Each row is a point on a landscape with many valleys, with its height.
A ball rolls from a point to the lowest of its 4 nearest points, and stops where none of them is lower. Distance is the straight distance between rows; heights are no part of it.
Rir: [130 161 125 138 145 117 109 109  86 135]  h=581
vazud: [122 135 102 119 127 147 156 124 145 123]  h=433
dab: [135 145 161 144 150 107 112 114 142 124]  h=492
panil: [ 66  76 104  99  57 157 185 186 149 134]  h=611
rida: [120 111 128 121 113 159 167 141 174 112]  h=238
Bov: [ 99  98  90 101  88 157 168 156 157 129]  h=430
seza: [ 93  80 113 107  74 161 184 169 165 123]  h=468
vib: [131 151 136 135 144 120 118 107 125 127]  h=873
daba: [112 108  96 109 114 157 170 144 160 120]  h=348
Liki: [119 154  92 112 135 143 144 118 123 126]  h=474
Kav: [118 166  65 106 128 136 137 112  84 132]  h=584
Rim: [130 142 133 134 136 132 132 114 153 115]  h=56
salo: [129 162 109 129 140 124 110 108  85 137]  h=608
nop: [104 128  64  96 111 155 161 141 129 129]  h=415
Nunip: [135 156 140 142 144 109 107 113 107 134]  h=693
Topo: [ 96 107  81  91 106 159 171 154 140 125]  h=437
bepe: [130 161 117 136 142 124 127 110 108 126]  h=687
lof: [146 135 166 150 153  95  80 110 112 131]  h=322
vus: [145 134 175 148 151  98 102 113 144 124]  h=319
kis: [ 89  82  88  91  81 165 174 170 151 131]  h=493
sir: [119 173  61 112 132 138 126 114  62 136]  h=705
Febo: [114  98 119 115 102 162 172 150 172 115]  h=250
ginuk: [149 111 203 150 151  89 105 114 183 122]  h=370
Pusaf: [131 165 112 138 141 128 103 111  54 141]  h=560
suvi: [130  97 166 135 113 151 169 146 191 107]  h=90
rusas: [123 169  79 128 140 132 114 112  51 138]  h=661
Dibi: [151 135 153 153 150  98  73 117  77 144]  h=410
benu: [146 143 137 156 151 108  67 121  58 153]  h=451
turi: [199  91 161 165 144 100  38 128  65 159]  h=406
kulun: [108 150  54  92 124 149 153 126 108 136]  h=477
Duk: [155 122 203 151 151  82  94 114 163 122]  h=327
Tege: [144 142 152 149 144  98  87 112  92 139]  h=482
Voso: [121  96 132 119 102 155 174 146 183 111]  h=184
pazo: [ 87  82  99 100  75 155 181 178 155 128]  h=548
gedi: [166 124 150 153 147 105  55 124  58 156]  h=404
maka: [133 115 195 143 142 126 140 128 196 109]  h=163
voz: [103  80 123 117  74 152 184 168 176 113]  h=273
gizus: [138 133 184 143 147 114 122 114 177 119]  h=274
Suguf: [174 107 175 166 146  87  55 117  90 146]  h=224
Gifa: [152 130 180 151 146  81  78 113 121 132]  h=66
Zozog: [148 107 213 147 153 109 127 123 205 113]  h=436
Mis: [163 121 163 159 147  92  56 118  81 146]  h=338
Dosop: [136 119 166 139 139 132 145 131 181 115]  h=196
sanad: [ 86  94  73  89  89 160 172 164 140 130]  h=465
tamu: [122  91 148 129  96 162 176 149 190 108]  h=158
Bige: [127 171  89 132 132 129 123 113  57 137]  h=621
Tuv: [130 126 141 124 128 144 160 130 173 113]  h=286
Mimak: [139 145 157 148 153 102 103 112 119 126]  h=590
Sopel: [117 146  71  98 120 145 154 125 116 129]  h=434
Tisa: [161 113 194 158 149  78  69 110 125 131]  h=301
fer: [148 125 185 150 148  80  82 108 139 126]  h=237
mafu: [122 164  76 109 129 136 135 116  97 125]  h=523
zas: [102 131  56  87 112 157 155 137 123 126]  h=427
Sasu: [134 156 135 147 149 110  94 117  68 142]  h=505
pebib: [111 130  82 100 116 158 156 137 141 122]  h=401
Dokel: [118 178  43  99 126 140 134 119  48 139]  h=723
Veroz: [147 121 197 142 153 104 118 115 192 115]  h=339
kidu: [122 131 113 120 124 154 161 133 161 117]  h=272

For each start below, name the point where the ball stops.
Rir -> Suguf
daba -> suvi
dab -> Gifa
Nunip -> Gifa
Mimak -> Gifa
Dibi -> Suguf

Call two points neighbours if one is among the 4 nearest of the other. Go from one point of each pair to the other, from neighbour to neighbour, staying as low as possible. Name the highest point that can't be avoided.
suvi, maka -> Dosop
Rim, maka -> Tuv
Gifa, Suguf -> Tisa
